Each row is a point on a landscape with many valleys, with its height.
From any point a ball rolls to the lowest of the 2 points nearest to it. It stops when none of these is lower. Distance is the straight distance between rows; heights are no part of it.
Z_206: 34,26,39,5,-37,23,-5,-20,-29,34,-17,-20,36,2,-8,-41,10,-5,-45,-53,50,-4  height 582
Z_743: -15,7,-25,43,-17,-44,28,-17,15,-47,-56,18,-8,-45,-8,31,28,19,67,14,46,-1  height 207
Z_874: -58,-11,10,10,-2,6,-64,-43,8,70,-38,47,-57,-54,-26,68,32,-35,4,-23,41,23  height 634
Z_594: -41,22,8,19,21,-11,-54,-28,-14,30,-32,35,-31,-47,0,44,33,-8,-42,-19,47,6  height 609
Z_738: -12,19,31,-8,11,34,-25,-8,23,30,-10,-30,-70,24,-47,7,-32,-45,21,-28,-3,-35  height 212
Z_125: 34,23,-12,34,-50,-3,28,22,31,-16,18,-4,-12,20,-3,-59,-8,-15,-42,26,-16,15  height 593
Z_190: -59,34,-49,20,27,-35,31,-1,-20,-23,-16,15,7,21,-15,30,34,-42,-34,14,5,19  height 304
Z_192: 33,-49,-25,-19,-48,-29,-10,73,-6,-25,26,-16,15,7,-21,-31,-32,-12,-19,8,-11,-40  height 646
Z_285: -3,-6,13,-33,11,36,-3,28,19,-9,-8,24,50,-3,33,-47,-23,-3,-50,-13,-3,15  height 450
Z_917: -44,10,15,-23,31,35,-4,8,29,12,-35,-53,-56,27,-14,-18,-4,-37,-23,-37,0,2  height 278
Z_406: -38,16,51,-42,44,-8,-7,-39,5,3,-14,1,7,5,-10,50,49,5,-52,-5,-4,44  height 415
Z_118: 16,-36,56,-3,39,-10,8,32,-5,-32,-19,-36,6,-9,33,-47,-23,8,-5,19,-2,11  height 570
Z_41: -47,-24,-29,29,46,-9,7,-28,-11,-31,-8,63,39,-43,15,-4,31,-9,52,47,4,19  height 476
Z_311: -29,-16,10,-32,32,-39,-44,-70,-15,-11,-13,16,-13,-40,34,51,23,21,-8,-51,0,-1  height 500
Z_430: 5,-12,0,5,-38,9,21,61,-33,7,21,8,-38,11,-55,80,-15,-11,48,72,28,-11  height 566
Z_722: -21,-28,1,-23,36,-50,-36,-47,12,-31,-36,-10,0,-19,41,71,9,23,5,3,-3,1  height 525
Z_680: -9,-31,16,-47,24,16,13,-5,-21,59,26,-4,3,31,-15,46,-31,19,49,-8,-33,-18  height 427
Z_143: -45,-11,33,-21,9,-1,-19,4,-30,5,-50,-14,7,13,6,31,12,-13,-80,-37,2,-2  height 398
Z_439: 4,-12,-21,19,-46,-55,-17,-26,-1,9,16,54,6,-2,16,-40,-18,3,-3,6,-11,11  height 259
Z_757: -37,-19,-11,16,19,-24,12,-27,-24,-57,-13,22,-3,-21,21,31,43,1,-18,36,-6,-4  height 606
Z_618: -21,13,-18,13,28,40,-25,-78,28,8,24,45,-60,-42,2,68,41,-27,-30,0,25,24  height 600
Z_431: -15,-17,-74,16,-14,-59,-1,-19,-8,-9,-2,45,3,-8,16,-23,-1,-17,42,26,-18,-8  height 198
Z_230: 0,11,-48,-30,-39,4,11,17,12,23,26,10,-60,-4,-36,36,-18,4,63,31,17,-41  height 223
Z_197: 14,-8,15,-1,-15,-8,-33,12,12,46,-18,-35,-1,37,-22,56,-17,27,6,24,-51,-30  height 697
Z_468: 17,3,-10,3,5,-8,19,42,-25,12,-2,11,-20,-9,-14,-79,3,-33,-2,21,-13,-5  height 627
Z_181: 7,17,-30,28,-5,9,39,28,-30,-12,-7,7,22,-12,-64,65,-2,7,49,28,15,-63  height 475
Z_45: 52,-28,-26,22,-38,-24,7,-30,-13,-1,42,-25,-11,18,-26,8,11,5,43,38,-53,-23  height 679
Z_74: 53,-16,23,-30,-31,33,-3,21,8,-21,-2,-48,-3,7,39,-36,-20,8,-25,-57,50,-26  height 533
Z_690: -1,30,24,-37,-24,12,22,5,14,-8,12,17,-5,23,-5,-43,-3,3,-28,-32,17,-25  height 451
Z_635: 5,-38,11,-5,-26,3,-21,17,-14,-20,1,23,16,1,36,-4,-53,-5,-25,-39,-6,-55  height 430
Z_686: -58,0,15,-28,13,-12,-51,-49,-12,15,-22,28,-11,-1,29,26,-5,-1,-11,-78,17,12  height 469
Z_570: 47,30,12,3,-7,-7,-27,3,18,-26,13,24,-1,4,-29,-37,-27,1,-9,9,-7,-73  height 607
Z_459: 9,18,19,17,-15,35,23,-12,-27,16,-2,15,53,2,6,-29,-5,-48,-63,-46,37,25  height 603
Z_720: 11,6,-11,20,1,8,19,67,-9,-23,17,-45,-49,17,-11,14,-16,31,-18,14,-31,-18  height 416
Z_33: 5,-64,-24,8,-14,17,-17,-13,-13,-12,9,51,38,-13,59,-33,-4,-21,-29,3,-29,11  height 424
Z_632: -4,-6,2,-22,38,2,12,-4,21,9,12,21,-13,-12,33,-42,-7,9,48,33,-32,24  height 504
Z_976: -24,-67,10,30,7,-52,-26,1,18,-20,12,2,16,-14,29,-54,-14,-2,16,53,-31,50  height 537
Z_26: -18,12,7,-40,-42,-27,-38,-26,11,59,-25,9,-19,15,-29,3,21,-33,-7,-41,-28,-4  height 335
Z_228: -27,7,10,-42,-43,66,-22,15,19,27,-40,-32,22,11,17,-14,29,5,-58,-54,13,-18  height 503
Z_668: 22,5,-9,-22,-35,-36,1,20,-12,7,38,-18,-40,19,-32,10,-51,-23,-21,-28,24,-11  height 393
Z_132: 34,33,2,-37,-19,40,-9,30,39,27,-14,-34,21,17,-50,-49,3,-6,-33,-1,-4,-20  height 510
Z_470: -60,23,20,-1,-11,7,3,27,-18,30,-35,-23,-25,23,-74,70,-20,-21,48,-35,28,-42  height 417
Z_483: 20,22,1,45,28,-12,9,18,16,-11,57,-14,-10,20,-41,19,-42,-1,67,40,2,15  height 253
Z_914: -38,-11,4,5,-13,-6,2,-47,-26,11,-32,27,-21,-21,13,75,64,-20,-19,26,3,-6  height 626
Z_846: 44,-9,2,-8,-19,34,-27,-26,57,-16,-21,16,5,-14,45,-63,-14,-9,-27,-25,8,-17  height 435
Z_672: 4,8,-14,14,8,48,19,-2,-14,9,18,17,27,-13,17,-43,17,-22,-61,-31,24,72  height 622
Z_808: -6,-8,-13,93,3,-37,11,-6,-20,-13,-25,-9,-3,6,18,46,8,20,60,24,15,21  height 574
Z_801: 15,-1,7,28,0,-3,-38,-18,-18,-6,31,32,-20,-54,23,35,41,-9,-96,-13,32,42  height 643
Z_375: 38,-32,30,-43,-22,-27,4,-4,20,-3,-24,-44,14,26,-14,-19,-6,-7,-32,8,0,11  height 573
Z_473: -3,21,-13,1,8,-11,-5,-20,1,-40,0,-2,29,19,0,8,-9,5,-6,-15,-25,-16  height 642
Z_371: 16,18,-25,0,-3,38,3,-43,19,1,14,23,21,-5,14,-44,47,4,-21,-10,-32,2  height 518
Z_905: -13,-12,11,30,30,43,35,13,-26,-9,-4,9,-20,0,31,-12,22,-28,-36,37,-26,26  height 519
Z_384: -32,13,29,-15,68,15,2,9,5,43,-36,-27,-27,27,8,21,-4,5,-2,-27,-18,4  height 331
Z_471: -7,-7,-29,-12,27,-45,2,-5,16,-45,-16,-21,9,-17,8,-31,21,-16,-52,17,-1,53  height 375
Z_982: 0,-2,-16,7,-16,7,19,20,46,9,-2,37,11,-19,-7,34,-55,48,107,15,18,-16  height 346
Z_974: 29,10,16,31,-5,19,-4,18,38,-12,38,-19,54,18,-13,-34,-4,30,-6,43,-52,-2  height 535
Z_531: -14,-52,-8,22,-27,-42,-14,17,14,-49,76,7,6,-2,2,-26,-29,22,37,6,-32,-18  height 531
Z_232: 27,30,68,-13,-8,21,-19,-29,-12,15,20,-13,-15,33,-44,-7,-5,-5,1,-32,15,-51  height 319
Z_437: 26,-28,-17,0,33,27,-30,14,30,-44,-16,-25,47,-54,22,-30,55,3,-66,3,48,48  height 299
Z_85: 16,22,-18,0,39,-15,3,4,-17,51,-16,-5,-5,22,-36,-24,-21,-36,-9,-32,-15,3  height 657
Z_7: 25,32,27,-44,-1,24,-11,26,-28,-22,57,-34,-31,1,-77,39,-25,29,-7,50,25,10  height 388
Z_619: -5,11,-4,-18,-26,42,-11,49,-1,-1,53,14,22,18,-46,16,-58,6,-39,16,-23,-32  height 572
Z_952: 26,-13,-2,-18,-24,-26,-29,-9,5,12,30,10,2,4,13,38,-52,40,45,-19,-14,-42  height 483
Z_61: -32,0,3,-23,57,-14,11,-1,26,-5,-44,20,11,-18,10,23,33,25,49,65,-18,26  height 545
Z_881: -18,42,-15,26,7,-12,8,-26,11,-10,-34,-15,-11,35,1,61,-6,-7,25,3,8,-24  height 661
Z_575: -9,30,8,9,43,-13,5,-44,6,33,-13,23,-2,8,-15,10,-37,-46,55,-22,40,3  height 326
Z_21: -31,-56,-23,17,28,-6,-23,-10,-17,-8,5,69,37,-51,37,-9,19,-8,13,32,-34,14  height 453
Z_382: 24,-78,1,-5,8,-37,-11,7,5,-30,2,-26,34,-11,17,-64,-9,-24,12,9,8,55  height 555
Z_564: 26,-42,-30,-24,-54,-20,15,50,18,-11,7,-34,66,9,7,-31,-2,14,-14,-7,-8,9  height 658
Z_909: -36,56,12,-12,-15,-9,22,22,25,48,10,6,-14,49,-54,52,-13,-12,6,29,10,-5  height 408
Z_543: -22,-8,-57,-9,37,-27,-21,-38,-13,7,25,15,2,-13,43,24,9,11,3,-23,-20,43  height 325
Z_305: -5,-4,37,-15,35,48,-6,18,-19,-10,-22,6,73,-4,8,-29,-7,8,-55,-26,2,-31  height 419
Z_817: 2,-13,-12,0,37,-20,-10,8,18,13,-6,1,-11,-38,17,-75,34,20,5,50,-38,65  height 530
Z_526: 10,18,1,-10,21,31,20,8,1,65,0,24,9,16,-18,-17,-13,-29,23,48,-55,-4  height 493
Z_989: 28,0,-1,63,-17,-29,-11,-15,-16,21,-27,7,-24,5,20,28,-18,-1,53,17,-10,-8  height 551
Z_734: 5,-30,-45,3,31,-3,-8,-14,14,-31,35,3,13,3,64,-16,-15,-6,-50,-34,9,74  height 601
Z_919: -4,-5,19,58,-6,17,39,25,9,-72,42,-7,8,29,23,-42,-25,-3,-37,-5,1,13  height 565
Z_640: -44,2,-51,52,-18,-48,10,12,-16,-45,-8,22,-18,-34,-6,-32,28,4,67,30,2,-34  height 121
Z_510: -24,25,-33,-6,-4,-13,65,34,-13,-18,27,30,-26,-2,-8,5,-22,11,76,-3,45,-2  height 245
Z_242: 12,21,-3,73,15,-28,5,-5,8,-29,3,-3,9,4,-44,2,-11,5,61,62,9,-17  height 205
Z_521: 18,-6,1,3,-39,23,15,-47,26,-57,34,-1,38,1,53,-28,28,31,-44,-17,31,31  height 456
Z_879: -4,-1,1,28,-2,30,12,-49,17,-35,51,10,40,-11,27,-20,49,24,-25,2,-18,59  height 487
Z_781: -35,-10,-5,-20,13,-39,9,61,-1,-2,11,20,14,-4,17,-21,-16,61,36,13,-21,-19  height 576
Z_51: -16,32,-35,37,-22,-20,52,19,-57,-5,35,2,6,23,-29,47,16,12,46,10,6,-25  height 444
Z_472: -36,17,-23,-26,-20,-18,29,0,31,35,-56,-9,-8,-4,-36,88,-5,7,65,-13,14,-7  height 327
Z_644: -43,33,1,-21,33,-14,-35,-13,20,12,-58,25,-16,-31,-1,20,16,-8,-7,2,20,-12  height 589
Z_870: -5,18,-9,-40,-31,70,-5,-24,26,-1,-25,-22,-19,-19,24,-12,50,-16,-78,-52,44,22  height 470
Z_10: -28,-8,-17,66,19,-45,19,-12,-13,-64,-28,-1,-2,-5,17,57,39,15,11,50,11,26  height 588
Z_199: -19,31,-46,-31,-21,-20,31,6,19,20,0,17,-41,0,-9,-18,26,19,48,31,-19,-41  height 289
Z_766: 10,-45,7,-20,-7,15,12,25,-24,-3,7,12,20,-17,68,-31,17,38,-26,-41,11,49  height 602
Z_126: 6,-17,5,-45,-60,38,4,67,1,29,-41,-48,28,9,7,-41,-6,-14,-52,-44,37,-25  height 527
Z_871: -10,-32,-6,50,-10,-5,-15,35,-2,-49,-2,-12,36,-33,18,-69,35,11,-57,4,-2,35  height 374
Z_499: 12,30,32,-13,-26,14,7,10,57,-2,5,-3,-22,26,25,-8,-15,35,-17,19,-26,24  height 471
Z_136: 6,-5,6,-26,41,4,-2,6,23,-46,-25,-17,13,-23,4,-12,40,-12,-74,-4,25,51  height 340
Z_778: 12,-62,-9,-4,1,-11,-10,-6,-33,-13,-8,38,1,-16,42,-22,-28,-46,-11,-8,1,-9  height 395
Z_139: 15,-38,25,-13,-4,-14,0,-8,-44,18,0,3,24,-22,36,2,40,45,-14,1,-28,40  height 621
Z_399: 6,-36,21,-49,16,28,4,-21,-12,38,3,-46,-10,29,14,34,3,2,11,-23,-46,-27  height 401
Z_64: 6,-13,-11,-10,-9,-35,11,30,-29,14,61,1,-21,19,-25,-2,-40,-4,33,-4,12,1  height 360
Z_189: 55,-43,10,-1,-35,28,-18,8,24,-27,-24,-18,7,-22,52,-52,13,-6,-29,17,8,11  height 463
Z_481: 25,-37,-31,32,-17,24,-17,21,-2,-51,3,-31,43,-56,30,-69,66,1,-38,-8,46,46  height 338
Z_739: -46,-1,65,-33,-8,23,-47,-32,2,12,-13,-6,12,5,14,25,4,-12,-49,-82,10,20  height 434
Z_528: 27,-53,-28,-12,-1,46,9,13,-9,24,-5,20,47,-3,29,-28,3,-15,-10,18,-47,8  height 449
Z_462: -21,14,-32,-13,21,-10,-8,-75,21,-14,13,0,-9,25,-1,11,-5,-14,-2,-42,1,-18  height 623
Z_637: 41,-38,-22,-10,-69,-16,9,-5,13,-25,37,-45,22,25,9,-21,9,-1,3,20,-40,-3  height 669
Z_241: -37,26,-60,-8,39,-10,-27,-8,20,6,-17,45,2,-37,21,46,12,20,3,18,4,53  height 379
Z_622: -3,49,1,22,30,7,-6,31,6,-49,66,-19,-25,18,-54,-1,-31,44,41,30,7,-14  height 302
Z_395: -14,14,-15,-18,33,-3,23,3,35,-9,2,14,3,1,3,-10,22,30,63,67,-28,-10  height 526
Z_518: 10,-16,1,-22,-8,-20,-21,-5,0,-38,67,10,7,-7,-40,5,-35,32,60,17,-8,-46  height 508
Z_248: 13,26,-16,25,35,-17,-1,15,-41,9,-25,-8,22,6,-36,-46,3,-30,-35,-1,-15,-22  height 644
Z_50: -32,30,18,-2,58,-13,6,-12,1,-8,-24,34,1,-14,-1,0,5,-18,7,36,18,19  height 571
Z_629: -23,28,34,2,-20,0,30,8,-47,8,-22,15,-56,17,17,23,22,39,12,-1,5,-30  height 516
Z_433: -25,63,-11,7,-29,-21,30,0,27,63,-35,-15,-12,20,-39,68,16,-7,48,9,30,5  height 369
Z_348: -2,59,8,-31,-10,15,19,12,29,18,0,-11,-61,13,-46,34,-20,15,69,22,38,-23  height 143
Z_6: 8,-14,28,45,22,44,37,14,-1,-42,9,-15,29,2,3,-50,1,-31,-38,13,6,6  height 543
Z_562: -42,-22,-1,-11,-40,-35,11,26,-2,-22,45,21,18,5,16,-53,-2,43,20,11,-32,-10  height 552
Z_818: 17,-23,39,-39,-46,29,-43,-28,42,15,-43,7,15,-6,42,-44,2,-18,-42,-36,26,-21  height 404
Z_372: -11,17,12,-1,-25,-15,29,24,28,5,26,6,-12,32,-6,30,-6,4,-1,36,-12,11  height 440
Z_555: -48,11,-45,61,-10,-80,26,18,-13,-33,2,-3,-3,-15,-5,-24,16,6,44,12,-5,33  height 190
Z_393: 26,-21,20,-26,-38,17,-41,-51,8,37,-43,17,-8,-13,-8,-25,23,-30,-28,-34,-21,-15  height 372
Z_182: -9,3,19,-22,-6,2,20,-9,8,47,20,-9,23,22,-4,93,-26,31,77,-2,-5,-4  height 418
Z_288: -11,-1,-4,-52,-56,-31,-7,5,-16,58,-24,-15,6,-1,-5,-15,28,-8,-45,-23,-29,4  height 295
Z_969: 15,-18,-37,14,19,23,-7,2,14,29,10,4,31,10,-2,-36,-13,-19,-13,28,-65,31  height 468
Z_318: -18,-3,15,-58,29,18,10,22,14,-1,-4,33,18,11,32,-37,-5,17,-6,30,-31,6  height 479
Z_747: 21,-9,3,15,42,36,-23,-45,-5,21,-4,-16,-71,-22,19,11,42,-48,-32,-11,-6,49  height 459
Z_849: -47,0,-43,1,41,-45,-1,26,-25,-23,-9,33,20,-32,29,-37,12,38,13,12,-29,4  height 591
Z_602: -21,-25,4,-40,38,23,6,-11,-22,35,-33,-15,-31,-1,29,30,26,3,27,-19,-27,-20  height 373
Z_853: 8,29,-25,-13,0,10,-32,48,-38,-36,68,-29,-25,-8,-80,3,-34,55,15,47,5,0  height 350
Z_763: -2,-8,-16,-5,-34,16,-2,39,-41,-15,17,19,-15,-34,-61,60,-48,16,45,68,41,-16  height 548
Z_349: 10,11,8,-14,-21,23,-21,11,21,-14,42,23,-1,17,-39,19,-56,-29,-4,18,5,-57  height 587
Z_46: -21,49,-32,-6,29,31,-10,-36,15,9,31,49,2,-34,39,-11,46,25,-42,0,-20,36  height 547
Z_239: 18,-18,-22,26,-4,24,-3,55,-27,-14,28,22,2,-47,-61,24,-33,15,96,56,16,-45  height 523
Z_158: 4,24,36,34,6,15,15,10,-20,-16,-8,24,-19,-1,7,1,12,20,31,35,5,-43  height 544
Z_24: 11,-11,26,-27,-15,24,36,-34,-32,-32,33,14,21,24,-27,-13,13,-25,-7,-10,-17,-64  height 605
Z_400: -14,4,17,-48,-45,-8,-34,15,0,24,38,-31,-46,32,-57,26,-46,-21,-7,-54,28,-25  height 423
Z_829: 6,-15,5,51,12,-35,-20,-23,-6,-23,28,33,-29,-44,28,13,44,11,-28,18,24,52  height 662
Z_414: -7,64,-5,28,-18,-37,43,4,-33,30,-8,-13,-18,15,-55,40,17,10,44,0,45,-8  height 407
Z_497: 63,25,34,-20,-39,42,0,27,16,-1,28,-48,-18,19,-18,-17,-31,35,-25,-42,29,-32  height 509
Z_889: 15,-19,1,-51,-28,-19,-37,17,5,6,15,0,27,24,-4,-7,-49,18,-8,-34,-18,-63  height 457
Z_224: -5,-3,44,-10,45,1,18,-23,-13,-34,-9,-9,31,-7,18,21,31,0,-73,6,12,47  height 378
Z_908: -42,41,29,-29,4,15,34,-12,-8,3,-6,-2,-17,25,11,43,40,21,-47,-26,-21,20  height 454
Z_592: 42,-18,49,-26,-8,38,20,30,-11,-9,40,10,67,12,-34,-34,-10,5,-1,18,4,-28  height 569
Z_947: 23,6,6,-19,-33,-3,25,-9,6,-40,8,-1,14,18,4,-44,26,-8,-49,-27,39,11  height 413
Z_596: -6,15,28,38,18,-33,19,20,-23,-10,4,-9,-20,13,17,-23,20,26,31,33,-2,15  height 567
Z_726: -45,44,-8,-14,-14,-9,49,15,44,-8,-12,47,-28,-9,19,37,-22,-7,63,9,68,-10  height 155
Z_788: 23,26,9,43,-8,6,20,26,7,18,20,16,-6,-3,-14,-93,17,-10,-13,27,-28,21  height 611
Z_978: 33,29,-21,6,-3,-3,-9,0,0,8,11,39,-13,1,-14,-68,-19,-28,17,-7,-13,-44  height 625
Z_996: 42,49,8,-31,-26,47,18,21,34,-4,32,-26,-8,25,-31,-62,-21,8,-28,-23,16,-37  height 485
Z_425: 0,15,-32,12,-24,16,3,-19,3,-20,15,-23,-32,35,-26,83,-11,-10,32,6,-7,-72  height 680
Z_810: 47,-11,3,-2,-37,-28,-21,-36,-14,38,27,-25,3,33,-32,57,-2,7,35,31,-35,-37  height 688
Z_529: 34,-65,14,-34,-41,18,19,2,-29,-29,53,10,28,16,-19,7,-12,-21,-3,-6,-27,-60  height 619
Z_3: -19,12,-15,10,13,8,4,-44,10,28,7,45,9,1,25,43,-38,6,56,-12,15,-3  height 377
Z_388: 13,19,-21,45,25,16,15,35,-29,8,-8,-29,-54,13,11,6,-16,25,26,-20,-13,-35  height 382
Z_187: 12,3,-11,-9,0,17,5,-15,-10,-4,33,-20,8,7,55,-7,-6,22,-26,-63,-3,50  height 578
Z_627: 35,-11,41,-6,-11,-7,8,9,0,4,18,-12,66,18,-15,-42,3,-1,-18,22,-23,7  height 553
Z_916: 16,-43,16,5,48,-29,-11,23,-8,-8,-6,-30,-20,-29,43,-56,22,39,-2,19,-4,55  height 549
Z_171: -36,-33,7,40,26,-23,21,-11,9,-21,11,31,33,-33,-5,-29,13,10,107,49,-11,5  height 498
Z_907: -28,-52,17,45,18,-23,1,15,20,-44,3,30,1,-22,36,-28,-24,-13,63,67,4,19  height 520
Z_394: -13,25,-15,-22,31,43,-18,-48,16,-5,21,33,-31,-47,15,13,51,-8,-62,-12,-3,15  height 575
Z_127: 6,30,24,-2,-24,-32,1,-31,-15,-10,-2,36,-14,-10,10,-21,23,-7,-47,-8,28,37  height 365
Z_542: 51,-23,10,-19,-7,8,17,14,-20,-5,17,-44,-15,14,39,-20,-20,21,-7,-65,-8,-14  height 554
Z_942: 18,8,-3,4,-18,52,11,20,44,5,-7,-29,34,14,35,-4,4,36,-36,-3,-29,47  height 497
Z_130: 31,-3,-26,35,10,21,-19,46,-31,21,-12,2,5,-29,-56,54,-21,30,69,43,11,-75  height 502
Z_998: 31,38,11,-21,-8,40,-41,36,19,41,13,-38,14,11,-42,-21,-32,39,-26,13,-21,-22  height 528
Z_352: 11,-20,7,38,14,-15,-54,-42,-3,29,-35,4,-15,0,26,11,-32,-21,0,-14,-19,-21  height 529
Z_196: -42,-22,16,25,-1,22,-54,-49,-1,59,-65,34,-40,-20,-1,51,11,-43,42,-45,12,12  height 655
Z_769: 14,-17,-29,-17,-52,14,-7,-12,-30,35,-15,-14,25,-6,0,-13,43,-38,-64,-53,-3,25  height 334
Z_986: -5,-30,-35,-6,14,-36,22,-19,-48,-9,23,15,-10,-3,23,-16,18,-6,15,-22,-12,38  height 272
Z_426: -16,0,-18,57,23,-10,-15,19,17,-19,29,10,34,-14,15,-53,-1,13,-26,10,-15,57  height 410
Z_550: 3,-11,1,35,25,45,17,-39,-3,-2,-14,9,-44,-22,25,29,57,-16,-25,39,-21,39  height 491
Z_304: -48,28,-60,32,11,-46,49,23,-40,-24,-10,10,-16,3,-11,-2,18,-6,11,18,16,31  height 248
Z_946: -11,46,45,5,6,12,-19,-29,19,42,0,0,-22,33,-53,18,-39,-42,16,-29,23,-16  height 267
Z_270: -9,-14,-6,2,53,3,-6,-12,-41,7,-15,-12,-37,-23,27,8,17,-28,-34,-45,13,34  height 422
Z_964: -32,12,13,-43,-28,-19,-14,24,0,23,-6,-22,-50,14,-82,44,-33,-27,24,-5,21,-60  height 448
Z_109: -36,-10,-5,16,2,4,-7,-54,-34,40,-52,16,-32,-18,-2,48,25,-51,25,-3,2,-4  height 645
Z_751: 13,-28,-17,15,3,19,-13,4,14,-7,8,5,1,-33,52,30,14,-3,-92,-19,27,62  height 624
Z_398: -12,-30,22,41,26,-33,6,-19,-14,-26,21,-38,-4,-20,19,-38,45,33,27,19,-14,66  height 568
Z_559: 1,18,-4,37,13,19,4,17,-29,57,-13,48,12,-7,0,-13,1,-19,34,39,-15,3  height 517
Z_218: -6,17,-20,-6,-27,-27,45,-17,10,-1,-86,13,1,-35,-5,50,18,-3,57,-6,53,-9  height 268
Z_897: 11,-5,-32,24,-11,13,27,-16,18,16,11,-1,22,12,-1,73,-50,18,87,-5,24,-11  height 385
Z_841: -65,7,6,-9,21,-6,15,14,0,44,-58,-26,-39,19,-26,61,6,-37,43,-27,23,-12  height 380
Z_456: 41,-27,8,-2,6,12,4,-3,6,-26,66,-35,-13,19,16,-4,-27,41,21,-21,-35,-17  height 577
Z_730: -6,45,57,4,26,5,-17,15,-19,1,-1,14,52,6,-8,-18,-13,19,-35,-31,3,-35  height 389
Z_79: -55,17,-37,-1,18,33,-59,-72,30,25,-14,26,-37,-3,15,70,32,-5,-20,-22,-9,14  height 629
Z_264: -2,15,-36,4,9,1,38,39,15,20,-20,15,8,-22,3,5,-30,19,89,15,16,12  height 307
Z_792: 31,43,-8,22,-9,41,-12,22,25,-9,-22,-45,27,13,25,-12,5,34,-57,-32,13,20  height 522
Z_839: 3,25,-35,16,18,12,7,27,-21,43,23,-32,-7,31,-53,25,-31,-20,20,-3,-27,-20  height 673
Z_568: -11,-35,-19,17,4,-37,34,33,-45,9,38,11,2,-1,12,-26,-19,-1,66,-9,-7,5  height 324
Z_334: 20,13,32,6,42,12,-47,-20,15,39,-38,1,10,-11,31,-30,-17,5,-19,-9,-23,6  height 506
Z_380: -19,-25,19,2,-33,20,-22,-6,-11,32,-49,-6,51,-2,-11,24,16,-47,-97,-40,0,4  height 367
Z_601: 46,-45,-1,-18,-49,-7,-8,28,-29,-23,50,-17,-26,2,-20,16,-16,0,-6,24,-3,-50  height 632
Z_266: 14,29,-7,-7,-14,8,-9,66,10,3,51,6,7,8,-49,-37,-39,34,-16,19,-20,-25  height 550
Z_857: 37,-24,31,-52,5,21,21,-4,-9,-48,4,-24,56,14,-12,-36,15,0,-5,-27,9,-50  height 586
Z_911: 3,-26,13,16,32,-54,-26,-9,-1,-17,-40,-6,28,1,-4,19,-31,-47,-4,41,-7,-29  height 431
Z_835: 6,-22,38,-40,-31,59,-23,-23,28,-16,-36,-3,-5,-24,23,-15,30,-36,-54,-22,58,2  height 436
Z_27: 21,6,45,-45,-4,-11,9,-57,50,8,4,-22,14,29,-3,-14,-13,-14,-10,-15,-8,37  height 585
Z_442: -18,30,-20,0,18,11,11,18,14,9,-41,-8,-68,1,-21,0,-44,-47,27,6,24,-48  height 281
Z_931: 22,48,54,-4,6,2,-11,-12,-28,22,-1,-14,17,14,-29,-24,9,42,-1,-18,-11,-33  height 356
Z_18: 29,26,25,-23,-6,19,-36,-40,6,23,-35,-24,59,-14,8,-23,49,21,-57,-42,47,24  height 563
Z_312: -9,-20,-5,-32,19,-30,5,13,-19,35,16,6,34,30,15,13,-27,2,16,-5,-44,10  height 455
Z_296: 11,-8,-9,-51,30,-10,-7,-67,40,-11,7,-32,17,12,4,-5,-1,-36,-17,-50,0,10  height 604
Z_809: -7,-3,-10,18,74,-25,8,-10,-49,-12,-24,-27,-30,6,13,26,5,-15,24,-10,3,-3  height 381
Z_191: 2,-57,11,35,-7,-42,20,24,-38,12,5,31,0,-6,9,-18,-48,-27,8,12,-7,-13  height 362
Z_993: 32,-40,-10,0,-66,-13,42,-18,-13,-8,51,-4,9,25,20,-21,7,-8,2,-6,-14,42  height 681
Z_225: 12,46,14,30,-25,-40,-13,-37,7,12,14,58,-16,3,17,-17,-19,-5,-3,3,17,18  height 313
Z_625: 11,9,18,-9,16,-22,20,30,17,-26,-25,-62,-40,33,2,17,-22,23,-31,-13,-13,-18  height 443
Z_533: 23,22,30,-10,6,15,-17,11,-1,17,-38,-78,-28,23,-7,9,18,16,-44,-23,-19,-27  height 466
Z_505: -3,8,-18,19,55,8,29,24,-8,-16,-18,-7,-45,25,7,-4,-17,-25,26,6,2,-18  height 337
Z_335: -17,-23,-31,4,20,-72,-9,21,11,-36,-24,-26,12,23,-9,-4,-2,-36,-25,26,-15,5  height 406
Z_164: 46,6,4,11,-8,69,-2,16,57,6,10,-29,47,24,11,-23,-23,11,-19,12,-42,-10  height 521
Z_604: -8,11,39,-30,-14,8,45,18,-45,17,14,-11,-25,24,21,21,19,20,-26,-14,-19,18  height 484
Z_710: 38,18,-7,6,-13,25,-26,-16,4,-17,-49,-60,39,-4,16,-6,47,11,-64,-46,48,28  height 546
Z_519: 0,41,5,-19,0,-7,36,-1,55,-16,-5,6,-41,25,-1,23,-51,12,57,19,34,-7  height 50
Z_325: 22,10,-24,69,-14,-26,29,6,19,-10,-57,5,12,-29,-35,20,7,11,94,40,32,-17  height 141
Z_322: 55,-24,7,19,11,-8,-48,-9,13,16,-39,-12,31,-24,25,-36,-1,-1,-26,2,-14,26  height 488

Where does a ball stop that starts at each point below?
Z_118: Z_738
Z_914: Z_818
Z_881: Z_942
Z_564: Z_942
Z_196: Z_738
Z_398: Z_738
